Each row is a point on a tangle of strands that fork and nearly touch. The rows are in no order.
In the rows, 128 means zero.
Points whose rows are less than 103 apart are linked; no others are. Some points are linked to none.
<1532>: [126  93 113 112  70 161 201 175 140  90 151 144 134  68 174 137 126 109
 203 119 155 116 157 128 138 118 139 150 124 178 187 110 107 159 150 114
 133  87]
<1454>: [108 121  71 147  84  90 138 106 138 186 157 118 125 146 117 124 145 180
 118 108 144 106 128 151 126 129 153 139 195 155 132  78  87 120  80 175
  97  65]
<1545>: [ 47 148 135  98 113 120  99 113 125 157 167 107 177 108 141 128 172 136
 141 127  85 101 116 129 116  95 103 116 169 102 199 108 121 101 138 178
 125 126]
<467>: [169 127 101  93 140 144 180 121 141  52  97 145 147  71 165 185  91 157
 165 132 158 143 134 122 149 156 173 147 124 158 163 176 103 149 144  90
 118 109]
<840>: [148 136 151 127 112 168 171 165 102  76 160 129 112 128 150 134 158  87
 127 125 137 112 156 137 112  88 122 141 138 176 120 139 123 154 148 120
 118 164]
<277>: [210 122 150 154 172 170 129 112 129 120 121 135 100 174  97 121  58 119
 102 125 144 164  92 126 122 161 151 135  95 126  35 138 144 146 126  81
 112 135]
<592>: [154 142 158  85 152 163 133 119 123 104  95 152 165 109 166 190 120 151
 151 153 111 138 136 128 122 171 110 137 118 106 186 189 110 140 186 102
 118 133]
<585>: [ 73 119 110 159  86  62 133 143 121 228 142 113 121 138 122  80 172 144
 104 125 106 115 132 147 149 123 118 144 158 106 141  63 111  91  74 184
 132 104]
<924>: [165 153 121 113 145 172 192 125  98  61 163 129 131 121 155 177 134 146
  99 117 171 134  99 121 117 123 140 124 168 175 122 150  91 170 153 132
  95 119]
<254>: [117 123 217 151 106 111 149 159  91 193 120 144  92 121 132  57 151  82
 122  52 125 140 116 130 115 176  78 114  64  95 131  88 160 150  98 129
 197 142]
<669>: [107 106  74 133 107  86 117 127 138 155 117 135 129 119 110 116 137 157
 148 126 124  98 162 127 126 106 149 130 145 148 158 116 120 112  92 148
 124 100]
<1579>: [ 60 150 117  69 131 120  74  85 119 137 143 120 194  90 150 147 155 149
 134 130  96 100 116 121 112 107  92 107 178  95 219 125 121 107 155 174
 111 116]
<1303>: [183 113 231 121 156 183 108 107 113 141 133 131 136 153 149 113 139 100
 101 119 129 147  60 113 127 187  91  99 117  85 147 170 147 160 181 138
 129 123]
<506>: [152 128 151 165 165 127  91 137 143 161 101 117  92 172  89 106  85 114
 111 142 105 151  98 131 134 162 124 133  85  77  60 135 162 123 142  73
 137 162]
<8>: [150 107 128 121  88 161 194 169 153  82 138 143 137  71 174 142 110 130
 210 110 158 144 125 138 151 151 162 145 108 175 173 107 105 159 112 109
 132  66]
<1044>: [133 120  54  92 153  71  72  86 135 147  88 152 139 100  95 123 138 179
 134 126 118 117 142 114 115 126 149 116 153 136 164 126 119 122 109 147
 123  73]
<718>: [113 110  74  81 128 101 110 143 147  93 102 140 134  64 116 108 149 109
 149 155 104 100 216  96 119  62 157 136 131 170 167 150 151 125 135 116
 150 145]
<1599>: [151 124  81 118 117 146 212 154 138  20 141 127 109  85 148 174  92 125
 143 125 174 124 165 127 159 103 179 165 131 179 106 138  97 153 136  92
 120 131]
<639>: [129  99  52 162  71  93 167 144 152 135 141 112  91 137 113 123 131 139
 129 118 161 103 177 148 142  84 173 151 156 182  92  92 110 117  61 147
 121 121]
<1562>: [194 107 189 149 170 171  99 104 118 152 129 119  99 178 100  92  83  91
  80 117 124 155  69 112 130 174 123 106 108  80  60 156 162 147 156 108
 130 147]
<865>: [123 119  60  74 136  89  92  92 124 138  95 166 155  80 114 123 133 179
 155 117 127 107 140 111 115 113 146 121 160 147 191 124 112 141 115 144
 126  58]
<99>: [ 88 105 127 153  68 116 151 176 122 161 117 130 112 120 133  94 158  88
 166 117 123 111 163 146 130 109 110 128 108 143 154  94 138 128 103 128
 152 142]
<1537>: [135 129 153 164 153 125  94 135 125 175 147  98  88 173  95  94 151 107
  72 114 121 138  75 124 134 146 102  95 129  95  81 113 150 123 126 147
 139 137]
<1493>: [114 135  75  90 173 114 112  91 130  56  97 136 164  71 128 147 112 136
 103 163 115  97 185  99 112  74 152 140 153 145 129 176 124 108 140 111
 112 173]
<586>: [143 134 108  95 162 155 153 114 125  51  98 141 152  89 151 188  95 142
 119 157 125 118 167 118 128 128 139 159 137 140 139 192  97 127 175  89
 111 163]
<1302>: [136 130 106 122 167 133 126 133 129  87 104 128 126 146  80 143  62 110
  96 179 104 121 169 113 136 106 138 175  90 115  67 162 134  95 136  72
  97 198]
<1595>: [ 95 128 216 148 107 128 125 164 109 167 102 163 146 119 159  89 130 115
 170 101  99 138 111 133 129 165  68 127  84  92 187  97 140 151 135 114
 182  92]
<103>: [195 138 172 118 157 179 106 105 140 145 111 142 153 156 148 154 102 136
 126 139 150 189  72 139 128 196 133 103 105  92 115 160 140 156 166 102
 122  94]
<762>: [129 131 217 141 116 150 135 138  95 163 148 144 129 140 141  86 165 102
 130  79 127 132  82 120 116 165  75 100 116 115 163 108 142 160 139 151
 154  93]
<1094>: [127 153 120 110 133 141  99 102 122 143 154 126 148 144 127 172 142 161
 112 122 142 148  83 130 120 157 106  90 173 110 144 133 112 138 157 158
 106  89]
<925>: [109 134  72 109 162 119 137  94 124  37 107 132 157  76 112 154  95 117
  94 168 131 100 205  96 125  58 169 161 139 154  89 166 120  95 134 111
 113 183]
<1009>: [164 136 105 159 126 146 165 143 110  88 159 124  83 167  98 133 120 116
 100 111 165 120 126 137 125  93 147 141 130 181  48 111 116 139  91 125
 108 141]
<175>: [116 128 210 140 135 124  98 148 136 155  98 139 128 136 134 109 136 110
 145 133  90 137 105 137 130 180  87 132  69  72 157 134 156 135 157  87
 157 146]
<724>: [137 103  59 162  95  75 142 129 158 156 127 122  99 150 104 128 126 175
 126 116 151 111 149 144 139 122 172 143 158 164 101 100  99 111  64 146
 110  99]
<1269>: [ 91 129 115 116 141 106 113 139 135  91 112 107 127 121 112 110 124  99
 135 177  94 111 185 121 138  56 143 159 103 124 112 154 150  82 120 113
 134 225]
<109>: [105 144  79  92 166 116  93  84 127  86 103 130 171  83 136 158 122 155
 108 146 116 105 153 110 105 105 128 112 168 122 159 172 122 110 151 131
 101 154]
<731>: [176 146 181 100 157 175 100 108 129 146 105 148 174 147 166 166 108 134
 138 157 130 180  88 140 127 204 117 109 100  70 153 178 134 150 186 107
 127  96]
<7>: [180 111 210 144 158 164  95 105 127 168 126 129 120 166 127  93 120  97
 100 108 134 162  60 113 135 194 113  88 104  79  99 154 161 154 161 119
 145 119]
<665>: [ 69 152 127  96 111 135 152 115 128  82 164  94 173  86 164 134 175 109
 142 161 106 101 186 121  96  38 136 129 174 128 143 127 137  99 160 158
 118 199]
<496>: [112 155 164  78 143 156  90 115 117 130 142 134 169 130 154 175 150 140
 120 146 105 138  89 124 118 163  77 101 151  79 189 159 119 135 197 143
 119 128]
<867>: [122 109  75 154 108  95 129 153 140 107 104 113  82 137  90 105 109 104
 136 152 126 117 200 127 164  71 154 161  98 164  75 126 155  95  80 111
 138 189]
<662>: [143 137  91  92 143 149 179 112 126  37  99 143 153  66 166 191 100 144
 130 136 144 120 160 117 137 129 158 150 153 155 156 187  89 147 170  96
 116 138]
<1265>: [117 124  72 152 102 116 143 145 122  86 131 109  97 143  92 124 109  88
 126 148 146 117 199 136 155  56 155 174 107 167  47 114 145  95  81 115
 125 197]
<74>: [164 128 191 146 140 163 136 135 104 119 145 127  96 158 126  96 144  91
 102 110 121 120 105 120 117 141 101 122 114 139 115 150 149 149 140 125
 124 165]
<105>: [145 143 181 108 130 170 129 139 114 117 137 145 152 134 156 161 153 132
 145 133 119 140 106 131 114 164  94 121 127 120 173 152 123 154 172 115
 118 118]
<991>: [135 119  86 158 113  97 129 107 150 169 147 117 113 165 111 147 134 186
 114 109 157 132  99 152 126 151 149 121 174 138 106  90  93 125  91 158
 103  65]
<431>: [ 94 176  95  94 142 155 151  90 108  59 157 110 184  80 163 186 150 136
  88 138 128 112 148 124 100  77 131 122 204 147 127 151 101 123 167 147
  92 158]
<527>: [104 155 101 144 120 125 142 139 116  94 158  98 127 144 109 129 145  98
 111 151 129 115 169 133 125  42 142 147 138 150  63 111 137 100 103 145
 115 201]
<1591>: [114 127  68 124 161  67  78 120 148 139  97 120 119 118  94 103 134 143
 121 156  97 104 167 102 128  81 160 132 122 134 124 144 154  87  98 135
 130 164]
<1116>: [149 162 112  91 156 178 182 115 102  56 138 132 154 106 162 196 124 146
  90 133 149 135 112 125 120 137 133 137 171 154 131 172  82 161 178 122
  98 136]
<256>: [ 41 139 125  97  91 123 133 119 124 154 171 105 180  87 156 107 185 115
 167 140  95  88 148 132  99  56 118 121 167 121 195 100 133 100 146 184
 125 146]
<504>: [123 126 201 144  97 157 160 150  97 174 143 165 125 134 156  85 152 116
 151  71 138 136  91 131 115 159  85 110 115 135 160  74 123 164 108 150
 159  64]
<1622>: [127 144  98 152 119 133 146 147 107  88 147 111 101 156  93 127 121  89
 100 143 140 120 170 138 135  63 140 162 114 161  42 114 135 109  99 120
 116 193]
<808>: [ 81 134 147 142 110 112 109 146 120 169 138 128 141 139 127 119 160 135
 144 118 106 122 111 137 128 143  93 114 129 104 168  96 128 125 130 147
 138 107]
<1008>: [220 109 179 136 182 187 116  99 113 138 125 133 112 173 106 113  52 105
  89 133 130 167  84 118 125 171 145 125 100  92  50 159 150 157 151  87
 115 137]
<739>: [ 96 125  87 112 143  84  97 129 142 111 106 112 131 107 107 100 142 121
 137 164  94 104 184 107 125  60 159 137 124 139 131 149 150  89 107 135
 137 189]
<558>: [131 121 128 127  76 169 190 176 115  91 167 127 112 104 167 131 158  82
 156 122 148 115 172 142 121  89 127 145 138 184 145 114 128 155 149 117
 131 143]
<695>: [133 129 102 141  97 158 196 136  98  95 201 102 112 140 135 123 167 102
  99 111 176 110 145 135 110  40 149 130 181 199  86 102 117 149 105 179
  95 140]
<478>: [182 115 138 115 145 134 124 124 170 103  75 155 148  98 161 159  74 150
 185 132 156 188 112 131 159 184 182 140  63 147 160 159 132 140  98  81
 122  71]
<1219>: [169 134 206 122 128 178 152 125 105 132 143 160 155 128 182 135 138 127
 164  91 152 165  65 131 122 187 117 116 107 144 168 116 127 173 129 134
 129  49]
<890>: [164 109 102  82 129 128 166 129 152  71 100 156 157  62 157 161  92 162
 194 118 155 156 129 119 153 159 180 138 105 160 192 153 110 156 115 107
 128  69]
<1362>: [114 156  85  83 162 133  65  69 129 122 118 120 171 119 136 182 105 159
  91 155 122 136  98 124 110 160 107  83 167  72 153 172 119 110 177 146
 106 132]
<1452>: [ 74 139 122 101 125 113 117 118 135  96 141 105 161  91 149 122 158 112
 146 160  92  95 177 116 108  61 135 124 148 124 165 140 142  93 144 142
 125 192]
<1079>: [136 123  70 162  95 118 158 150 135 101 146 116  91 148 111 137 120 130
 119 119 163 114 167 144 139  79 160 148 136 177  64 107 120 124  82 131
 117 146]
<243>: [136 126 166 147 122 117 115 108 130 203 135 139 133 172 133 119 135 155
 131  94 154 164  69 144 138 193 114  99 139 104 115  74 113 145 110 161
 148  23]
<1157>: [137 131 217 154 118 125 134 149 117 167 113 147  93 133 131  76 145  83
 135  83 113 141 113 136 116 178  87 123  62 101 122 107 165 148 122 100
 176 148]
<1616>: [108 143 203  88 153 158  98 122 126 122 173  82 135 145 139 128 177  99
  60 149  86 130  66 105 118  99  83  96 149  87 162 157 135 116 170 173
 127 182]
<873>: [166 129 209 150 120 153 143 141 116 138 125 146  87 144 136  90 142  83
 131  90 117 132 116 128 113 165  98 125  77 134 116 133 159 157 123  99
 154 152]
<1471>: [190 138 155 126 165 175 133 125 139 106 100 140 126 150 125 160  67 136
 124 151 134 161 110 136 128 163 134 147  94 110  85 164 131 143 157  70
 112 142]
<1067>: [125 133 123 175 139 103 104 131 135 192 149  95  89 178  96 112 158 132
  72 116 122 131  90 139 136 142 121 104 150 104  72  94 127 109 101 162
 127 118]
<339>: [113 118 207 150 139 112 106 142 102 180 133 110  82 144 118  61 160  86
  83  90 111 137  81 126 119 170  85 113  79  75 110 122 175 135 125 132
 178 171]
<1163>: [148 101 101 140  80 144 175 171 141  74 139 125  87 115 136 132 112 106
 165 120 159 115 176 141 149 110 146 151 107 185 105 120 133 141 108  93
 140 143]
<196>: [143 112 142 160 130  93 102  99 146 215 122 134 127 173 127 126 122 164
 129 112 158 174  75 147 149 207 138  98 145  91  92  75 106 125 103 158
 141  22]
<1665>: [146 122  89 125 189 120  94 111 141 104  83 138 126 148  73 146  37 139
 101 180 104 133 148 107 134 132 150 152 101  98  81 172 140 100 145  76
 107 182]
<1366>: [103 173 119  84 154 166 129 100 108  78 150 117 180  99 159 189 144 136
  82 145 115 122 137 125 104 108 108 120 186 124 143 167 104 126 177 140
  97 164]
<1518>: [115 146 161 118 125 154 131 149 113 126 159 130 143 136 143 144 166 120
 129 126 116 124 113 131 115 126  94 111 146 129 166 129 128 143 157 133
 116 132]
<577>: [136 128  84 121 119 146 192 140 122  26 143 124 120  92 135 172  92 109
 118 146 162 110 196 118 149  81 166 173 130 177  90 146 102 130 149  94
 120 159]
<1306>: [ 79 138 154 136 149  97  80 140 136 163 131 103 129 140 121 122 154 126
 115 146  85 123 101 129 133 138 100 118 105  77 152 129 151 100 141 128
 145 165]
<1229>: [ 89 153 129 104 134 120  69 101 130 166 151 112 154 141 124 160 156 151
 113 124 111 136  79 129 128 150  95  94 165  85 166 117 120 114 159 176
 121 101]
<69>: [115 132 103 117 156 125 124 127 130  70 113 121 133 129  99 135  86 105
 111 175 108 112 189 110 137  72 146 172 108 132  88 162 131  88 133  95
 112 210]
<1410>: [102 101 125 131  62 147 170 181 122 123 139 135 119 103 157 110 157  73
 178 123 132 108 177 145 129  96 112 136 115 164 170 104 133 137 135 117
 143 144]
<792>: [ 91 123 199 146  79 140 152 178 100 163 116 162 130 110 163  80 143  92
 178  91 108 126 131 141 123 143  70 131  82 112 180  84 130 154 123 117
 182 107]
<5>: [102 134 214 144 117 127 106 141 113 182 112 158 153 137 156 101 131 130
 151 100 114 156  78 130 133 176  72 112  98  77 163  88 142 150 141 134
 180  65]
<1589>: [159 133 217 117 141 174 120 128 110 131 140 143 141 141 149 133 161 112
 122 123 114 140  84 122 118 174  78 111 120 103 175 150 136 161 173 128
 130 120]
<1356>: [ 71 145 147  97 139 110 101 125 142 120 143  91 157 119 144 122 162 119
 126 160  73 106 134 121 117  83 116 128 123  96 164 149 146  84 144 129
 140 207]
<1373>: [146 156 114 102 150 155 141 114 119  85 130 140 156 118 153 194 113 164
 117 141 142 141 116 128 116 155 124 123 152 129 142 169 102 144 169 114
 102 130]
<1627>: [ 56 134 106 100  87 131 158 124 131 119 167 106 172  75 161 120 177 103
 166 143 119  95 183 127  98  40 134 128 180 144 180 113 134 109 157 172
 114 159]
<820>: [116 113  40 120  94  74 134  76 145 163 149 121 138 110 116 117 135 185
 111 116 154  88 147 144 118  98 177 149 215 161 143  93  83 117  80 178
  86  75]
<752>: [ 98 152  88  76 149 121  51  61 127 134 118 117 177 104 137 173 122 160
 109 136 122 123  96 124 115 153  98  83 181  76 179 153 119 108 164 167
 103 102]
<139>: [183 123 104 150 142 136 150 135 156  77 108 132  98 139 100 150  51 143
 140 140 161 149 132 129 149 138 167 156  88 156  56 139 129 127 103  66
 115 135]
<357>: [108 121 227 128 123 144 118 142  97 155 158 116 118 140 135  80 182  85
  95  98 105 127  73 118 117 148  66 104 116  95 170 127 154 144 149 155
 154 143]
<1401>: [145 104  70 172 105  92 138 157 148 120  95 115  62 148  83 106  94 125
 139 131 144 121 184 139 164 108 160 156  96 170  58 116 141 100  60 102
 139 153]
<1028>: [ 94 100  75  92  98  94 114 143 128 176 100 175 140  89 121  68 143 137
 173 126  97 101 170 104 124  85 138 142 138 157 200  97 110 142 114 157
 166  60]
<1434>: [109 126 205 146  85 133 164 169  91 183 123 163 112 115 155  64 146  84
 153  61 120 136 126 137 114 156  73 123  74 107 158  72 137 158 100 131
 196 114]
<1420>: [ 86 107  66  94  96  95 116 115 127 177 124 155 151  87 123  77 151 146
 159 126 111  84 163 117 118  80 142 143 168 154 197  94 106 130 109 179
 133  71]
<113>: [120 125  67 152 129  83 106 113 150 154 127 115 118 145 103 138 127 174
 115 124 135 110 143 133 132 114 154 127 158 136 111 118 116 102  94 150
 107 115]
<805>: [ 75 133  96 150  83  84 133 131 131 202 154 102 131 136 125 102 180 140
 115 124 108 103 136 151 131  97 135 137 174 126 139  75 111  95  80 190
 117 121]
<1277>: [165 117 123 146 115 166 199 137  85  71 191 113  93 144 137 119 144 107
  99  97 189 108 119 125 119  77 147 124 167 205  88 121 113 161 101 165
  92 133]
<1156>: [ 96 169 106 124 139 129 145 110 118  82 168  89 157 136 101 132 143 114
  97 171 111 110 159 119 117  40 144 142 149 122  58 114 130  77 115 159
 122 218]
<1693>: [175 150 135 111 168 175 145 117 119  90 122 139 138 138 140 183  96 148
 108 149 139 147 111 126 123 152 123 133 130 123 111 170 114 148 168  98
 104 143]
<296>: [ 86 139 166 128 137 115  99 151 136 130 131 102 127 140 130 117 158 110
 123 154  79 116 125 136 124 112  98 134 101  92 152 143 152  99 144 113
 144 199]
<409>: [143 108 126 148  85 133 154 170 140 100 114 129  91 114 129 122 116 106
 173 124 136 118 170 134 144 126 127 141  92 166 126 127 139 133 109  84
 146 143]
<270>: [130 108 100 146 129  69  84  76 147 210 112 134 141 165 114 131 109 186
 132 127 143 159  94 140 152 197 143 107 161  90 121  97  95 109 110 173
 132  28]
<636>: [198 139 150 131 167 171 107 109 143 133 106 136 138 159 132 157  74 143
 121 151 145 183  88 137 127 184 146 122 103  99  89 163 140 148 155  83
 116 118]
<1575>: [ 92 169 105 116 138 138 153 104 120  59 160 104 172 107 119 153 136 115
  94 166 124 107 176 115 108  46 146 143 166 134  74 131 116  91 137 149
 110 204]
<1247>: [168 127 135 125 134 179 208 138  83  58 188 118 110 126 159 144 144 118
 109 100 189 121 104 116 119  99 143 126 177 200 122 138  97 170 133 151
  90 121]
<321>: [152 115  81 139 135  86 107  75 159 175 117 133 133 161 116 154  98 202
 137 119 167 168  85 150 136 191 167 108 152 112 108 107  94 122  97 158
 114  33]
<236>: [125 118 134 161 163  90  76 136 153 162  80 117  98 158  89 104  91 130
 128 158  96 139 116 121 148 161 130 137  77  76 102 153 165 102 133  81
 142 165]
<355>: [143  84  64 134  68 141 209 171 157  68 158 117  84  97 140 132 117 110
 161 119 185 117 180 145 155  91 175 153 127 192 110 100 122 152 104 119
 131 121]
<395>: [124 127 200 133 139 147 100 129 111 158 156 108 118 159 120 100 171  98
  85 113 118 133  59 114 124 156  81  86 132  94 142 137 145 138 154 158
 136 133]
<667>: [120 110 120 142 166  81  67 123 151 162  81 130 125 142  92 109 115 150
 143 156  98 133 121 109 145 157 134 119  92  82 139 153 156  98 134 107
 146 138]
<1678>: [187 119 116 137 165 126 110 107 166 118  68 145 126 139 110 152  41 159
 150 154 148 174 118 123 145 166 170 133  82 120  95 171 142 125 124  69
 115 119]
<1355>: [105 117  54  64 128  90  90 102 131 147 107 154 161  62 116 101 159 151
 147 129 109  88 165 113 100  75 147 131 168 152 187 110 117 137 114 154
 129  69]
<1380>: [ 81 120 157 147  93 106 129 177 114 163 117 123 113 125 133  91 162  91
 149 116 101 114 145 152 127 125  94 127  89 117 155 103 149 121 107 118
 161 165]
<861>: [148 102  97  97 101 130 183 137 152  89 120 155 151  67 158 143  96 165
 206 107 166 147 116 127 154 144 181 141 122 165 190 117  96 161 107 129
 123  45]
<59>: [136 123  49  90 171  44  52 103 149 174  80 153 128 105  81 106 157 171
 121 141  93 112 146 112 116 122 155 124 142 124 140 117 132 110  93 141
 145  83]
<541>: [106 128 181 150 121 113 101 122 123 198 120 142 150 156 140 119 125 151
 142 103 132 161  80 136 143 186  95 106 126  83 140  79 123 135 125 154
 162  35]
<960>: [172 114 140 183 151 150 136 108  97 127 162 106  74 189  86  84 104  95
  66  95 149 123  95 114 128 121 121 113 123 149  37 122 140 129  98 155
 110 159]
<1006>: [ 99 112 190 140 154  94  68 140 146 172  84 124 133 138 120 102 125 125
 136 153  87 142  92 126 144 187  99 124  62  41 156 148 162 111 160  94
 168 144]
<1165>: [126 131 171 117 131 131  96 106 122 158  93 173 183 132 177 144  93 164
 195 123 128 184  93 128 145 183 118 119 101 102 191 124 127 144 137 138
 148  33]
<684>: [163 127 142 148 127 141 134 150 148 102  95 131  89 145 112 127  84 109
 147 137 122 132 153 130 139 142 124 159  79 137  84 148 145 124 124  60
 125 169]
<1298>: [107 162  94  87 165 147  98  82 126  89 126 121 178 104 149 188 118 152
  82 150 116 123 118 126 106 126 108 104 176 101 142 172 111 111 171 141
  95 160]
<646>: [113 130 132 162 127  81  93 126 135 225 158  90  97 171 103 105 175 131
  55 118 123 136  75 136 145 156 108 100 168  89  88  75 119 101 105 190
 133  89]
<251>: [127 116 195 143  77 154 185 156  93 184 138 166 109 123 163  61 146  98
 154  46 146 131 114 132 113 155  96 112  98 141 147  59 122 169  82 154
 176  79]
<828>: [ 86 127 190 146 113 108 115 165 116 159 115 127 118 130 129  91 160  97
 141 121  96 121 116 141 124 149  78 130  80  91 164 112 152 125 130 112
 171 152]
<619>: [166 130 149 172 149 128 115 135 141 155 110 124  78 171  97 101  97 111
 115 116 126 147 103 133 129 163 125 127  87 115  53 123 159 129 118  88
 142 150]
<1111>: [119 133  74 119 147 133 164 115 120  31 124 133 143  92 108 172  79 112
  92 162 143 108 201 106 144  74 165 174 129 163  79 164 106 104 140  94
 106 178]
<311>: [119 108 147 153 102 114 127 169 139 127  87 126  91 124 117  98 124  94
 164 132 110 118 170 136 147 133 113 143  74 137 134 134 158 119 110  81
 157 170]
<1346>: [ 84 130 123 158 112  66 104 129 133 226 151 102 114 150 110 100 174 144
  86 122 105 121 103 143 146 143 110 121 165  86 124  70 117  88  91 186
 136  99]
<784>: [178 126 156 183 145 122 120 128 152 173  97 127  73 166 105  94  89 115
 126  89 141 159 105 136 132 182 145 126  70 121  38 107 157 133  89  81
 150 121]
<1689>: [125 120  50 119 176  55  61 103 148 161  94 121 124 122  83 106 140 164
 108 144 102 105 148 106 126 105 162 121 147 118 122 135 140  85  96 147
 125 127]
<19>: [110 104 105 102 120  87 102 147 135 149  89 170 137  99 108  92 133 139
 175 137  96 111 165 102 133 116 133 129 111 147 196 126 132 133 117 128
 164  84]
<205>: [117 127  88 138  79 133 177 142 130 135 172 121 114 137 133 141 155 149
 134 103 167 107 130 154 117  98 153 130 172 180 125  89 100 147 100 156
 101  91]
<1087>: [199 127 147 156 143 156 153 129 136 104 129 139  84 164 111 122  85 126
 124 107 154 150  99 133 122 152 148 136  92 158  49 126 136 148 104  88
 121 126]
<1218>: [ 92 129 152 161 102 103 128 157 115 193 133 126 116 146 124  98 163 123
 131 104 117 120 113 147 130 144  92 122 124 111 146  77 125 124 101 149
 151  98]
<995>: [119 107  88 120  87 133 173 157 139  97 140 138 127  95 148 149 126 136
 175 120 155 109 160 131 134 104 150 136 139 176 163 124 115 144 132 121
 122 105]
<950>: [192 124 138 168 147 144 131 119 144 140 130 130  91 169 111 126  99 147
 122 105 168 164  80 140 121 172 155 111 109 144  52 114 130 147  95 106
 120  95]
<928>: [133  93  66 149  54 142 205 170 142  94 161 114  76 118 143 127 142  94
 142 114 180 114 178 160 137  71 165 150 140 197  88  80 125 149  94 137
 130 131]
<1436>: [112 107 139 147 127  88 106 158 141 146  74 136 103 126 105  90 125 117
 164 142  99 117 156 121 148 138 120 135  73 120 156 139 156 108 106  95
 154 150]
<364>: [115 142 165 136 150 132  84 137 135 155 140 106 117 161 112 122 150 113
  96 135 106 137  77 127 126 152  96 104 123  81 119 131 147 125 155 126
 141 151]
<137>: [174 131 178 125 153 182 154 137  91  83 147 130 105 153 130 121 127  87
  87 130 122 117 131 117 117 113 109 147 114 145  94 161 128 145 150 114
 104 181]
<454>: [133 162 131  86 135 153 107  96 114 124 134 139 174 124 152 186 129 158
 128 137 133 151  90 129 113 180  95  95 153  93 176 160 115 141 183 140
 108  96]
<299>: [121 145 154 138 127 150 123 138 113 138 171 108 121 153 122 125 172 120
  99 115 124 124  98 125 116 113  97  97 159 138 135 126 128 139 133 162
 110 137]
<361>: [157 137 156 119 139 177 170 151  85  60 158 128 112 140 131 129 133  73
  93 140 133 113 163 121 122  79 123 166 121 163  84 146 123 137 146 119
 107 195]
<107>: [167 122 162 179 152 116 106 117 152 198 106 125 106 169 114 108 108 130
 126 100 151 168  87 140 136 200 141 103  91  99  60 102 146 130 106 104
 151  79]
<1443>: [127 122  83 143  70 154 204 154 117 101 187 110  95 131 143 131 161  99
 124 110 180 110 161 150 117  45 163 143 168 200  91  86 119 151 105 160
 112 136]
<694>: [203 125 126 136 162 156 138 123 164  90  84 143 118 134 119 164  25 145
 139 146 155 177 115 129 151 165 178 157  69 137  66 162 134 135 120  53
 106 123]
<572>: [ 84 167  94 113 125 145 165  99 115  57 165 105 179  77 150 161 148 122
 107 149 137  99 179 120 101  45 148 134 196 152 102 135 114 116 152 157
 104 176]
<996>: [154 126  93 144 122 105 119  88 153 177 148 121 122 175 114 157 121 190
 116 114 173 165  74 159 131 184 155 104 171 126  91  90  88 133 100 167
 104  36]
<369>: [167 112  85 164 111 121 149 152 156  89 109 123  68 146  94 124  71 128
 146 125 152 133 158 138 158 122 159 157  84 169  44 122 137 117  71  78
 132 141]
<758>: [140 129 115  92 155 136 123 113 131  84  83 148 154  97 146 172 103 154
 143 158 113 125 156 113 123 142 126 136 127 126 167 195 116 128 171  93
 114 150]
<210>: [165 146 185  93 155 178 122 118 124 126 109 148 165 130 165 179 131 141
 139 154 112 156 104 136 118 185  97 124 110  87 170 180 125 148 194 109
 121 124]
<679>: [113 102  75 121  98 108 141 139 143 116 123 141 127  98 123 131 130 144
 169 125 141 102 168 116 127  98 154 129 140 171 169 131 119 128 118 132
 127 102]
<1137>: [110 119 135 139 138  98  88 135 142 146  98 140 134 133 112 124 123 143
 157 141 106 126 130 119 139 154 118 120 100 107 167 143 143 113 135 110
 138 127]
<959>: [168 122 106 139 175 121  91 105 151 126  79 136 123 153  89 146  46 159
 130 165 125 153 126 113 140 159 153 131  97  94  95 174 143 115 146  75
 118 149]
<1333>: [ 69 152 121  81 140 111  55  88 132 152 144 110 174 119 136 155 147 149
 117 135  94 120  88 120 120 136  94  94 166  71 193 130 124  99 162 174
 120 118]
<1511>: [ 59 127 126 123 120  93  84 120 124 177 135 123 153 128 127 119 155 150
 141 125  89 109 111 128 133 125 101 120 141  95 192 110 130 105 131 164
 139 106]
<796>: [ 82 135 102 151 103  94 124 140 134 166 143  97 125 138 117 111 171 131
 125 133 107 105 146 140 132  87 133 128 150 125 127  99 137  94  91 165
 127 151]
<412>: [101 132 159 153 107 129 133 147 105 174 161 110 110 155 120  94 188 110
 104  97 127 119  99 142 121 127  95 104 141 131 135  92 134 137 107 168
 137 122]
<1555>: [109 133 116 106 129 121 110 113 128 115 117 141 160 110 135 162 131 159
 156 134 120 117 136 117 119 139 116 119 145 125 189 149 118 126 153 125
 112 121]

Follow the links from the first point to the second, and from the first to the third. Name the last point that the two ways share.
<585> / <752> / <873> | <364>
<1116> / <1333> / <662> | <210>
<5> / <805> / <361> | <1434>
<1333> / <873> / <1589> | <1545>
<694> / <1545> / <1094> | <1333>
<1575> / <808> / <1111> | <1298>
<1366> / <1346> / <299> | <1545>
<662> / <7> / <636> | <210>

A fork is a point with three links. Follow the links from the first point to the second and name the forks in between, in order.
<890> / <1579> | <210> <105> <1545>
<959> / <752> | <1298>
<210> / <1366> | <105> <1545> <1333> <1298>
<636> / <1511> | <210> <105>
<1087> / <210> | <105>
<355> / <467> | <210>
